Each row is a point on a landscape with many peaks, with its height.
A climber steps from a point to whichever of its 2 nearest points has the largest rise for the distance, and stops where none of them is higher. Distance is the straight distance between rows; heights are no part of it.
Q233 (h 300): [133 56 115 116 81 115 127 80 83 73 95 108 115 108 67 84 147 84 72 108 106 97 91 114 97 90 94 82 94 110 75 86 107 98 88 79 93 146 71 98 112 97 110 145 86 129 97 60 180 84 87 89 66 108 109 103 110 108 120 83 79 71 61 101 157 45 44 80 82 87 62 84 61 108 99]
Q792 (h 239): [115 121 72 110 114 135 120 120 138 126 84 135 100 73 60 125 105 127 73 92 75 79 110 91 110 102 87 56 108 83 37 98 105 105 96 87 81 88 99 84 124 112 101 128 119 52 119 101 94 114 94 84 132 117 124 76 90 84 109 107 102 92 92 117 91 58 61 76 88 111 93 119 107 111 99]
Q75 (h 121): [72 116 115 81 99 59 70 126 104 123 110 110 110 100 142 106 106 104 114 109 94 122 121 105 97 56 80 121 123 132 115 80 99 111 113 103 110 98 92 107 74 98 108 76 91 113 109 121 96 103 78 128 112 98 98 104 70 129 81 96 99 94 90 95 91 135 118 93 105 97 104 96 115 82 98]
Q245 (h 202): [102 118 74 93 124 119 112 115 156 119 83 120 86 78 43 137 94 124 77 77 63 68 115 100 106 101 103 53 93 69 14 83 88 99 106 80 98 82 111 106 143 116 94 121 130 63 130 87 98 125 112 97 149 107 120 88 97 71 116 102 97 111 76 98 92 50 83 84 87 95 118 113 109 122 121]
Q911 (h 250): [117 131 86 106 96 114 86 143 129 124 99 130 121 79 116 110 91 127 109 126 81 89 105 95 97 116 75 101 132 93 104 113 102 116 86 101 98 85 106 71 80 80 110 92 115 61 104 124 56 125 104 102 109 103 100 78 71 90 86 113 106 111 144 104 72 139 115 91 102 117 105 126 127 90 99]
Q507 (h 248): [95 70 107 146 116 124 83 67 34 87 105 73 105 107 125 59 116 82 80 110 149 112 78 88 109 132 97 113 77 115 157 129 122 111 91 121 74 92 82 73 74 93 105 65 77 105 71 113 105 75 83 70 65 89 119 97 113 110 66 120 121 66 153 113 84 125 75 110 116 131 82 72 102 93 84]
Q367 (h 103): [137 115 86 89 96 122 93 139 142 113 100 116 115 79 108 131 66 122 113 113 75 51 98 97 86 141 97 118 119 53 118 125 73 110 76 103 132 53 133 96 86 80 101 106 127 70 108 107 36 138 143 93 91 97 76 103 88 54 110 109 110 167 162 75 79 148 160 123 97 106 116 130 116 92 108]
Q568 (h 179): [94 110 83 69 120 98 112 107 156 107 85 106 75 93 46 139 85 115 80 68 59 73 113 114 102 98 108 52 82 67 19 73 80 95 114 75 122 87 111 118 145 123 86 117 124 83 128 73 104 122 112 110 151 105 109 95 99 72 122 94 104 125 61 92 104 59 104 88 85 77 127 111 102 117 124]
Q115 (h 168): [107 104 127 70 90 68 101 149 141 118 97 125 140 103 88 140 104 117 88 117 51 91 111 91 85 56 60 126 139 108 89 85 90 97 81 86 132 121 81 100 99 104 137 137 107 118 127 105 126 135 77 117 112 113 96 98 58 91 114 76 91 121 66 82 123 106 109 84 76 83 97 111 106 109 100]
Q770 (h 266): [54 118 117 51 109 32 92 100 117 97 112 86 84 109 110 118 94 81 113 77 98 124 125 126 90 34 114 105 105 127 86 58 93 90 136 90 116 108 95 142 109 124 98 85 80 141 109 100 117 88 95 143 135 103 80 111 92 136 106 86 86 90 38 92 109 111 125 96 110 75 132 96 103 84 115]
Q790 (h 449): [83 73 116 110 92 104 91 46 43 67 89 66 75 119 107 62 80 66 109 93 138 114 82 94 94 134 125 121 56 93 151 126 105 85 106 124 105 86 115 120 92 105 71 74 83 128 72 100 99 69 111 86 71 77 87 110 147 94 98 111 99 120 110 92 102 111 114 127 116 97 97 86 97 107 106]
Q707 (h 203): [131 87 114 129 76 145 95 112 75 104 100 97 135 102 110 95 95 117 113 127 91 70 83 80 92 147 83 132 113 76 154 146 103 89 72 124 99 89 103 74 83 75 104 114 114 108 94 100 69 126 124 69 63 105 90 109 107 54 85 96 129 130 167 93 93 135 115 142 85 105 89 108 83 111 78]
Q962 (h 506): [79 62 117 104 95 69 91 48 44 64 102 77 96 131 104 67 117 52 85 77 144 132 74 102 90 79 118 108 72 122 140 96 119 98 106 112 86 119 88 113 85 113 106 82 62 153 67 99 169 53 80 106 82 94 104 111 115 126 77 96 83 74 76 98 136 103 56 88 112 110 91 60 93 86 104]
Q838 (h 520): [114 68 101 147 105 155 119 51 42 88 93 75 83 105 101 38 96 78 97 93 131 101 74 85 109 154 113 97 58 99 127 133 111 88 90 125 72 90 104 76 110 96 94 104 85 95 82 94 101 79 111 66 56 89 116 102 147 85 92 111 115 87 143 113 94 88 69 117 104 113 86 85 79 110 92]
Q287 (h 190): [79 127 91 95 120 76 90 160 155 133 115 149 129 71 88 138 106 124 92 109 62 113 128 95 124 54 64 103 150 123 63 71 110 110 108 103 104 100 79 88 111 101 134 100 102 62 128 136 99 119 75 119 142 126 118 83 46 122 103 100 101 68 75 118 84 109 96 58 88 113 104 104 127 94 99]
Q469 (h 108): [93 92 79 91 114 92 126 70 105 79 108 98 70 89 64 88 118 79 91 72 115 119 109 123 106 88 129 50 87 112 36 64 112 93 117 77 80 125 81 133 132 125 89 104 95 110 104 81 149 60 97 107 115 106 106 100 107 128 115 96 78 54 35 114 126 48 54 70 101 86 94 91 88 84 124]
Q537 (h 91): [99 99 76 123 118 111 111 85 90 99 103 111 81 90 96 80 127 86 88 86 117 114 101 101 117 98 108 58 93 126 70 82 115 110 110 92 62 112 89 88 105 104 93 101 99 73 103 103 125 65 84 96 101 103 111 85 97 129 93 110 93 44 88 131 105 57 43 74 103 112 85 91 100 85 102]
Q844 (h 59): [85 117 80 104 117 82 103 106 106 105 108 111 85 88 105 98 125 90 91 88 107 121 120 101 117 73 107 69 109 137 68 70 115 104 122 91 76 112 85 101 101 102 103 85 97 84 102 113 115 73 80 111 119 110 103 87 86 140 88 106 95 42 69 129 102 77 66 74 112 112 92 86 107 81 103]
Q72 (h 524): [129 85 78 141 101 172 135 59 62 100 80 83 63 102 89 39 79 100 108 94 114 81 80 86 119 158 123 86 63 72 85 136 89 90 87 117 68 76 125 75 133 106 86 136 95 75 95 77 72 116 137 65 72 90 120 100 161 66 113 105 107 108 149 113 91 59 76 130 106 101 90 102 66 113 99]
Q816 (h 383): [117 61 133 86 75 87 113 84 87 71 101 92 111 117 64 99 137 90 78 110 96 103 91 117 86 72 97 99 98 112 86 76 99 95 91 84 109 154 77 109 107 101 104 147 91 149 99 62 174 89 80 105 73 103 102 109 105 107 128 70 78 87 49 86 159 57 76 83 87 75 73 88 71 115 93]
Q880 (h 221): [132 56 91 122 92 124 135 62 73 72 101 100 85 105 60 67 133 73 80 95 120 103 82 116 100 104 114 63 74 100 62 86 106 91 88 77 78 137 78 107 126 109 100 140 87 114 91 57 172 72 99 89 72 106 114 100 124 108 121 90 72 64 63 108 142 32 40 73 89 87 72 82 61 98 109]
Q626 (h 98): [96 90 76 55 97 96 119 61 116 71 80 74 42 117 56 85 59 92 120 61 86 93 88 122 105 125 160 68 49 56 42 88 88 75 119 84 118 102 120 154 147 137 54 105 104 103 100 65 94 90 122 129 136 83 100 108 146 88 148 106 77 147 57 90 121 49 120 116 107 72 119 112 90 109 129]
Q102 (h 211): [105 123 89 112 93 105 64 141 112 127 111 128 137 80 142 118 94 132 123 137 95 103 101 91 115 110 66 136 138 109 134 116 109 121 75 114 95 81 94 63 56 74 111 70 112 72 95 132 57 128 92 95 101 99 107 87 62 105 72 110 110 108 158 107 63 170 126 86 108 126 92 119 128 85 94]
Q935 (h 208): [64 124 103 83 126 52 94 155 157 133 118 137 126 86 97 137 103 117 98 103 60 120 134 105 111 30 67 117 150 135 70 54 106 107 113 103 109 99 80 103 115 111 136 97 94 88 134 133 110 120 79 135 150 130 107 96 49 139 108 89 99 63 52 109 88 115 114 67 88 104 115 100 117 91 111]
Q178 (h 252): [108 61 137 106 70 114 95 77 64 67 98 63 99 126 104 84 85 86 116 115 101 91 81 91 77 135 108 131 77 66 161 123 93 71 96 126 123 104 116 109 96 90 77 112 109 134 89 87 85 99 123 87 63 83 77 124 133 69 104 92 106 148 109 78 115 99 133 140 91 81 97 93 85 123 89]
Q945 (h 141): [85 135 71 122 119 90 83 137 121 125 109 134 114 68 115 108 113 121 99 115 98 122 115 91 132 86 81 86 137 134 80 90 121 121 114 102 75 103 84 63 82 91 111 82 105 47 104 140 78 102 74 101 129 116 126 74 65 139 81 115 98 55 108 140 64 110 83 68 103 130 92 104 129 83 92]
Q895 (h 42): [76 93 108 86 101 51 102 90 88 84 114 89 94 107 103 93 125 74 93 83 117 130 111 117 96 45 115 88 110 143 85 64 111 95 124 87 94 126 73 123 97 116 105 97 79 139 93 96 153 69 82 126 111 104 96 107 92 145 95 88 86 57 46 107 130 92 76 77 108 94 99 75 92 79 107]
Q833 (h 342): [145 109 92 119 84 142 125 131 120 118 75 133 129 93 76 120 95 128 87 117 65 63 99 76 88 123 74 94 119 64 95 133 94 98 68 100 94 84 112 74 110 88 116 142 116 69 97 95 76 133 110 83 96 118 98 78 87 55 103 100 117 129 139 99 103 99 84 108 81 104 95 133 98 103 85]
Q514 (h 689): [128 62 100 151 101 164 130 46 34 83 94 74 74 108 94 34 83 82 105 91 118 93 74 78 113 166 121 105 53 71 123 142 95 76 96 132 75 87 119 81 126 99 89 127 89 99 84 78 87 102 130 60 55 88 115 110 166 59 109 101 120 111 143 101 98 76 90 133 99 106 86 91 62 120 99]
Q483 (h 97): [63 123 104 94 114 53 70 119 95 125 112 109 105 93 153 103 118 99 115 102 121 141 119 103 114 51 90 118 123 150 108 78 107 114 122 104 85 87 87 100 66 95 110 50 82 99 92 129 100 96 74 121 117 97 105 95 62 154 67 102 101 61 92 109 69 138 113 82 114 119 109 86 121 77 96]
Q578 (h 458): [153 80 127 126 55 149 129 120 87 96 80 115 148 116 74 114 115 126 88 118 75 68 89 77 83 119 73 115 120 65 126 142 95 90 71 110 96 120 97 77 109 77 126 163 107 118 92 66 110 141 108 78 69 120 89 100 101 49 110 77 122 124 131 93 128 87 79 130 65 94 76 118 63 120 77]
Q872 (h 176): [117 58 123 157 93 136 95 86 36 93 103 86 126 109 110 57 129 96 87 117 119 106 79 78 110 130 71 121 92 110 158 142 119 109 82 120 78 115 73 55 82 84 118 92 84 120 82 104 120 92 82 70 56 99 119 104 109 99 71 100 129 80 155 109 106 115 61 128 92 126 75 76 88 105 76]
Q58 (h 70): [82 92 89 71 104 63 109 62 90 72 112 79 73 101 86 86 113 64 99 68 122 127 106 125 96 70 138 74 88 125 65 70 111 87 124 87 91 120 87 134 117 125 98 95 81 138 88 86 156 60 94 124 119 108 89 100 111 137 105 91 68 61 28 113 131 70 69 74 103 92 106 84 88 81 122]
Q45 (h 10): [78 143 74 83 122 97 93 116 134 118 101 106 65 87 107 114 91 113 109 91 94 95 118 113 114 104 114 63 102 98 64 81 97 117 128 85 101 87 113 110 110 102 88 73 112 59 114 118 57 102 106 120 136 98 100 90 93 110 98 117 99 89 105 104 75 100 109 92 115 105 127 108 126 91 110]
Q531 (h 73): [66 104 102 106 111 46 84 113 94 107 112 109 108 98 140 93 131 91 95 92 119 145 116 98 111 33 98 113 122 165 104 70 120 113 123 104 78 106 69 104 72 103 122 73 74 116 88 127 138 82 70 126 117 109 110 100 65 169 69 99 91 39 71 119 92 114 79 78 106 120 99 72 112 74 94]
Q387 (h 227): [57 116 116 61 129 38 91 138 151 130 115 112 115 94 103 141 100 105 99 104 62 122 128 116 94 23 74 122 139 133 68 47 90 101 113 93 124 98 84 130 114 119 127 100 96 123 136 119 114 120 77 148 145 119 93 104 58 135 113 81 98 79 38 91 98 117 137 82 91 82 131 103 111 99 112]
Q297 (h 298): [131 122 83 116 95 135 111 142 127 122 82 136 123 81 82 120 95 133 88 118 71 76 106 80 98 111 76 90 120 85 83 121 105 110 82 98 90 89 108 66 102 87 113 123 114 57 101 110 75 124 103 89 115 114 109 73 79 76 102 105 107 107 135 106 86 107 84 95 89 114 90 132 115 102 89]
Q533 (h 678): [135 71 136 110 64 107 113 119 87 89 94 117 144 120 90 107 136 117 80 127 78 97 90 91 87 82 63 115 119 102 117 112 106 100 74 91 108 145 73 78 92 83 126 145 92 132 104 79 154 116 77 93 70 103 105 107 85 97 104 78 100 100 99 94 149 81 61 105 75 95 65 93 74 119 75]
Q427 (h 324): [85 83 93 132 118 106 95 51 40 85 99 79 85 109 116 53 104 67 90 88 159 119 81 90 103 120 116 99 59 123 134 115 121 108 100 116 73 87 97 91 89 100 96 60 81 101 72 109 113 57 96 80 79 88 107 97 123 117 73 119 103 63 123 115 88 107 64 100 116 126 88 78 104 88 97]
Q693 (h 175): [89 124 87 122 106 101 59 123 94 120 105 112 126 80 149 104 109 128 112 135 120 121 100 90 126 105 72 132 133 133 131 115 110 129 90 107 83 81 84 59 49 71 100 49 101 67 85 140 69 108 77 86 102 88 117 87 71 128 55 116 112 73 156 118 49 166 123 85 124 141 89 104 133 84 91]
Q912 (h 562): [124 83 138 74 74 83 111 116 120 87 92 89 132 127 73 127 107 109 93 118 73 84 87 99 66 76 82 119 109 88 109 95 80 90 79 88 136 134 100 108 102 99 114 152 114 139 118 69 127 126 90 112 81 99 83 108 85 71 131 69 90 142 62 75 140 77 115 104 78 66 94 106 83 121 86]
Q739 (h 296): [47 135 104 54 111 35 80 92 105 106 115 83 72 108 128 111 84 82 123 68 119 132 126 124 100 55 132 104 99 122 92 76 99 102 138 95 111 93 113 143 98 114 90 46 71 130 93 112 93 81 109 134 135 95 82 112 96 145 92 99 90 89 55 99 82 126 130 98 120 93 140 96 110 77 120]
Q328 (h 406): [111 104 71 136 110 167 121 63 75 99 84 83 65 91 110 56 78 110 110 101 120 83 87 95 121 162 124 83 74 76 91 133 98 102 93 109 72 66 130 78 112 97 76 105 101 61 93 104 53 100 140 70 81 89 117 102 153 76 104 119 116 109 167 106 65 90 101 126 121 109 99 112 88 105 97]
Q873 (h 264): [122 97 103 114 83 138 102 89 83 96 96 90 95 103 107 85 83 105 108 114 95 71 89 91 91 146 100 107 91 71 129 130 94 91 89 117 106 82 121 89 99 87 84 109 109 94 99 92 61 115 128 80 73 98 90 102 128 64 98 105 115 137 146 94 93 112 119 130 95 93 96 106 87 116 89]
Q340 (h 658): [125 79 145 87 69 79 103 121 101 92 102 105 142 122 95 118 127 115 85 126 69 101 94 94 78 60 64 132 126 111 122 93 94 97 77 87 127 144 74 93 91 92 125 146 97 148 115 83 150 121 72 111 76 102 98 116 79 94 114 72 92 112 72 77 145 91 89 100 80 83 80 98 80 116 82]
Q415 (h 31): [67 139 76 89 125 84 97 113 122 112 110 102 69 83 105 113 104 103 102 78 101 113 126 113 117 87 118 60 101 121 57 72 109 114 133 82 85 93 101 116 113 106 91 66 100 72 108 115 79 86 96 118 143 102 103 88 89 132 97 116 97 56 79 121 78 86 90 87 115 107 126 95 114 82 113]
Q63 (h 444): [127 92 118 71 95 87 113 128 153 92 90 91 111 117 73 148 73 107 103 102 67 58 85 103 62 101 101 116 97 51 112 102 58 83 78 96 167 98 127 121 111 99 108 140 132 114 117 74 76 140 121 115 99 96 72 105 90 42 134 78 97 190 83 67 116 92 154 123 77 65 117 121 99 118 100]
Q589 (h 395): [146 93 111 117 71 137 121 122 104 110 83 122 133 107 81 114 99 124 93 115 71 67 90 84 76 123 71 111 115 64 118 133 86 93 71 107 105 104 112 77 105 83 113 142 110 100 96 79 89 141 108 85 85 116 92 94 90 48 105 89 116 134 133 92 116 100 92 129 75 97 86 120 82 113 83]
Q528 (h 461): [73 105 89 94 113 80 82 37 53 76 94 71 69 111 122 65 79 58 108 69 170 132 92 106 112 117 143 106 63 110 129 118 114 103 116 114 91 77 114 129 87 114 77 25 64 110 56 112 99 56 108 88 99 83 93 110 133 122 82 126 91 91 98 97 75 125 104 104 137 119 111 89 113 85 114]
Q921 (h 166): [133 102 110 120 77 138 91 136 99 113 102 114 145 88 114 107 95 123 115 130 81 67 96 83 91 146 76 139 128 74 150 152 97 100 59 117 103 77 107 69 81 72 109 106 120 92 93 110 58 135 119 78 78 107 85 103 86 51 84 100 125 137 175 91 91 154 131 129 87 114 92 123 97 101 86]
Q306 (h 585): [101 90 117 75 80 83 108 83 97 80 97 84 88 117 89 99 95 88 101 104 91 99 92 110 77 94 102 94 85 96 101 91 92 87 107 92 119 122 106 115 98 105 87 120 103 127 108 73 112 97 96 111 93 94 86 104 115 94 114 90 92 123 71 91 129 80 105 107 91 71 102 97 96 105 100]
Q940 (h 245): [58 115 117 52 114 39 95 119 141 112 115 95 100 112 105 126 96 98 106 91 74 113 122 126 85 34 96 110 119 125 79 55 84 93 124 86 129 104 97 135 113 122 106 98 97 133 126 102 108 109 83 147 127 106 88 111 74 125 117 86 95 104 43 87 111 112 139 92 100 72 128 102 108 92 115]
Q861 (h 134): [119 67 142 125 70 126 101 92 52 86 101 85 126 119 106 83 114 102 101 123 99 92 78 80 89 123 79 133 94 84 161 132 107 87 87 120 106 122 89 79 93 83 110 124 99 133 90 83 111 110 100 82 55 97 93 114 113 76 86 87 119 118 128 87 124 102 93 137 81 92 81 87 79 123 74]
Q458 (h 207): [102 124 56 123 128 129 115 122 144 123 100 139 95 66 63 123 116 121 73 88 85 94 121 88 127 100 97 54 112 97 32 89 110 117 108 88 65 96 94 78 121 110 105 116 125 41 123 113 97 95 91 81 145 121 132 77 75 103 107 107 100 60 85 134 80 50 51 68 95 122 88 118 114 110 98]
Q188 (h 491): [127 91 131 65 89 75 114 135 151 93 91 92 135 121 66 158 86 116 98 109 59 67 88 101 54 77 86 128 108 71 107 93 62 84 68 87 160 114 107 114 112 100 118 157 127 125 115 74 109 143 102 114 98 100 75 109 74 49 134 66 92 177 60 66 130 91 142 112 73 63 118 118 93 126 92]
Q987 (h 144): [93 110 116 78 96 62 84 142 125 120 108 121 123 98 117 115 106 115 103 114 69 108 115 99 93 57 63 120 134 120 98 79 96 103 96 94 116 114 83 100 92 98 126 110 105 109 123 114 111 117 73 125 108 110 97 94 62 118 93 92 95 98 82 94 106 118 109 85 87 95 97 100 113 95 95]
Q778 (h 387): [59 115 99 78 108 59 70 53 63 89 99 74 77 111 133 84 87 54 112 66 170 137 96 114 113 83 136 115 76 120 125 106 112 112 128 108 93 77 112 134 80 118 88 13 58 120 61 117 101 60 108 100 112 88 94 111 110 138 74 117 87 79 86 95 67 139 107 96 140 117 115 87 119 78 114]
Q416 (h 473): [108 64 135 75 66 80 114 83 89 65 100 81 101 126 76 99 115 86 99 105 100 105 83 111 72 78 110 105 90 101 106 84 92 84 95 88 125 146 95 119 112 106 93 149 95 153 96 64 150 90 88 115 78 86 90 115 117 95 130 75 75 122 46 81 155 64 104 103 94 65 92 92 78 122 91]
Q591 (h 573): [76 92 100 102 106 102 85 47 47 76 94 73 69 109 116 65 75 67 109 86 154 116 89 98 107 139 132 111 60 102 135 121 107 97 108 117 101 72 119 122 89 106 68 48 77 106 70 114 87 63 118 79 83 76 92 110 146 103 92 128 95 109 119 90 77 130 123 117 132 114 101 91 107 98 108]
Q430 (h 269): [95 123 70 102 108 133 83 74 99 109 101 81 71 83 139 94 72 112 117 108 122 88 100 109 116 149 119 94 89 86 116 120 97 118 100 102 89 53 127 95 76 86 65 59 114 56 94 116 38 99 130 70 90 78 98 103 137 95 93 126 116 112 169 88 48 145 147 107 134 115 114 111 109 101 106]
Q630 (h 236): [69 120 107 51 107 47 76 118 146 109 112 89 87 107 121 132 70 96 130 88 83 94 113 122 84 71 109 121 104 86 104 74 74 95 116 89 150 94 121 140 93 107 88 79 110 122 122 106 69 102 113 138 114 90 73 118 85 100 111 93 92 150 76 73 96 129 174 109 108 71 136 106 120 88 113]
Q688 (h 189): [103 108 122 63 107 56 95 151 155 116 103 115 132 103 97 140 87 112 107 111 53 91 106 101 78 59 70 136 130 96 103 84 76 98 81 89 151 109 103 112 102 106 132 124 117 118 132 105 97 136 88 132 106 100 80 106 60 82 112 77 95 147 74 71 111 122 143 100 85 78 117 113 112 103 102]
Q810 (h 405): [83 75 94 115 108 96 101 43 45 74 97 80 84 118 104 57 105 54 90 78 151 126 75 95 101 111 124 90 61 118 124 103 124 95 107 111 76 104 95 103 93 112 99 71 70 118 69 99 144 53 87 93 82 91 104 98 124 117 84 113 89 71 93 111 114 96 54 94 111 111 92 69 95 79 107]
Q753 (h 329): [103 114 73 120 111 147 103 67 84 104 95 81 64 94 126 73 76 106 111 105 126 93 90 103 116 153 124 88 78 89 107 125 100 109 100 108 80 65 125 91 90 92 67 77 105 65 91 111 49 90 130 68 82 83 107 102 152 88 95 124 111 106 167 102 58 118 120 120 127 114 107 110 101 106 102]
Q404 (h 125): [117 48 142 139 83 120 99 80 34 77 109 81 126 120 106 70 124 93 85 112 113 111 76 83 96 119 73 128 88 103 169 130 116 94 83 116 96 126 73 71 86 89 118 110 84 140 86 91 146 96 84 79 51 90 108 115 112 95 82 93 122 89 133 97 130 97 62 127 85 111 77 71 75 114 74]
Q701 (h 210): [94 116 112 56 107 61 83 142 155 116 110 105 105 103 115 141 78 107 117 104 70 89 110 110 78 74 83 127 120 88 107 82 72 97 98 91 153 93 116 126 93 105 113 101 118 113 129 109 72 128 101 128 107 96 72 107 73 85 110 85 95 157 89 73 96 133 156 106 94 74 126 110 120 94 107]
Q54 (h 338): [86 80 119 95 84 98 77 70 69 73 100 68 87 115 123 86 72 82 118 106 117 98 87 96 89 133 120 132 73 81 156 120 95 83 104 124 122 85 124 123 84 92 61 77 104 125 86 100 78 87 122 89 75 77 78 120 134 86 98 108 100 144 110 78 96 125 152 132 112 90 100 94 99 112 102]
Q600 (h 333): [58 134 94 72 111 52 76 79 84 103 109 87 74 102 136 93 93 77 118 73 143 131 116 116 114 75 134 95 89 127 101 88 107 106 133 97 92 85 112 130 83 106 92 31 73 108 77 120 90 70 103 116 121 96 90 104 101 146 76 112 90 76 79 101 74 127 113 96 130 111 127 93 114 74 111]
Q521 (h 209): [100 134 68 80 104 114 73 102 132 107 108 90 79 80 139 122 62 113 126 105 103 66 107 116 110 145 121 97 106 67 115 115 84 117 94 99 111 48 131 103 77 86 68 62 126 56 100 113 30 113 144 84 95 81 85 110 123 86 103 125 111 138 171 70 58 156 176 105 127 112 126 121 116 101 117]
Q292 (h 410): [118 83 101 124 91 131 116 65 58 89 95 86 83 108 100 59 101 87 101 100 113 94 85 89 98 134 105 91 73 93 115 115 103 91 96 112 83 100 106 87 103 99 93 111 93 100 95 85 104 87 108 84 70 91 105 100 134 89 95 103 109 98 121 106 111 80 73 113 93 94 86 88 85 110 89]
Q703 (h 551): [151 74 131 118 61 128 124 107 87 89 83 108 141 117 68 112 124 118 83 120 77 77 89 91 80 100 73 111 101 79 111 118 89 92 74 93 109 141 94 86 108 85 116 158 100 129 96 55 135 128 94 84 68 113 93 101 102 64 116 75 108 116 98 93 142 68 79 114 71 86 72 105 63 129 78]
Q489 (h 158): [112 74 80 99 99 110 131 55 81 73 100 93 73 102 59 66 115 72 89 80 124 112 92 118 100 101 130 60 71 99 45 79 102 83 100 79 78 127 89 124 128 122 91 124 92 112 100 59 160 63 101 99 93 104 107 100 127 109 117 93 73 68 46 111 141 35 51 74 95 86 81 86 77 95 118]
Q699 (h 171): [79 123 70 103 137 100 112 122 145 115 110 129 90 69 66 131 119 111 80 82 83 109 133 104 127 75 96 55 120 113 29 63 115 111 125 87 77 107 83 101 131 114 101 97 114 65 123 116 107 91 84 104 152 121 120 88 68 129 106 108 99 45 53 136 91 58 70 64 94 110 103 99 107 101 109]
Q740 (h 143): [87 105 71 59 111 108 114 80 138 96 82 86 46 99 58 115 71 110 106 55 78 77 102 121 107 118 144 53 59 58 15 74 88 87 118 72 113 86 114 139 154 126 66 106 116 85 121 72 87 110 119 120 151 92 110 103 126 78 132 111 92 133 72 92 103 48 114 106 108 76 129 106 103 114 134]
Q796 (h 262): [48 129 105 45 101 41 71 104 126 107 113 81 77 112 134 123 72 83 135 74 104 114 122 125 96 64 125 115 93 100 108 76 82 96 128 91 137 89 121 154 93 111 80 54 91 126 102 111 74 91 116 138 122 90 71 120 93 118 107 94 93 130 68 76 86 138 168 107 116 80 142 100 116 79 117]
Q274 (h 132): [136 108 92 105 89 134 91 140 120 118 105 117 131 82 114 126 76 125 116 123 79 55 95 88 91 151 90 130 132 64 140 137 85 101 62 107 115 60 118 76 78 74 100 104 127 82 96 113 39 139 135 84 86 103 77 104 84 52 95 105 117 149 184 80 75 165 154 120 96 107 105 133 108 94 103]
Q826 (h 173): [99 127 47 132 133 121 110 114 126 123 107 135 87 66 91 110 122 110 86 94 105 107 115 87 138 104 107 51 116 118 46 92 117 121 119 91 52 107 90 72 104 105 104 101 120 31 110 126 84 81 82 90 137 117 134 71 82 129 99 120 95 36 100 151 70 59 53 66 100 136 87 108 116 94 97]
Q506 (h 140): [87 134 74 123 114 97 76 117 98 121 107 119 109 82 139 99 116 115 103 120 128 128 110 94 125 97 88 104 117 139 108 97 111 126 111 103 72 91 88 67 65 78 103 53 102 56 85 137 74 94 81 96 113 98 119 83 77 138 64 123 106 62 132 129 53 130 100 81 120 133 94 97 132 84 89]
Q556 (h 191): [106 50 146 123 72 114 97 71 38 71 103 58 110 128 98 73 97 89 101 110 109 98 71 89 84 137 101 136 77 78 171 130 102 75 96 129 114 116 102 96 95 94 91 112 94 143 81 86 106 98 109 77 51 84 87 124 130 74 99 91 111 130 118 85 123 99 109 145 86 93 86 78 80 130 80]
Q68 (h 135): [109 114 60 141 120 132 112 100 99 113 99 117 89 82 103 83 125 109 89 103 118 110 102 88 124 111 103 61 101 124 76 103 119 121 104 94 47 103 91 67 94 98 100 101 107 46 101 118 87 78 83 84 113 109 123 78 92 125 87 120 100 48 121 146 75 68 50 82 105 127 84 102 112 92 95]
Q842 (h 321): [114 106 94 103 95 129 110 88 89 103 88 94 82 99 105 81 82 100 105 107 98 83 95 95 91 130 104 87 86 82 104 111 96 101 99 104 93 85 118 95 102 92 82 105 108 87 106 88 74 102 116 94 85 95 98 94 123 82 100 111 110 117 131 99 96 96 102 120 107 90 98 105 95 106 96]
Q337 (h 169): [99 130 81 113 110 98 96 157 142 132 104 147 126 72 89 128 108 129 90 114 71 104 123 89 119 76 71 91 141 115 71 91 112 113 100 103 89 105 83 67 101 95 127 104 111 44 110 136 87 113 80 101 134 123 125 77 58 115 98 105 97 69 93 124 83 104 80 59 92 121 90 114 132 93 93]

Where does a climber stop that starts at each point below?
Q521 => Q514
Q404 => Q962
Q707 => Q514
Q895 => Q306
Q844 => Q792
Q531 => Q591
Q506 => Q533
Q337 => Q591
Q833 => Q533
Q556 => Q591
Q770 => Q591
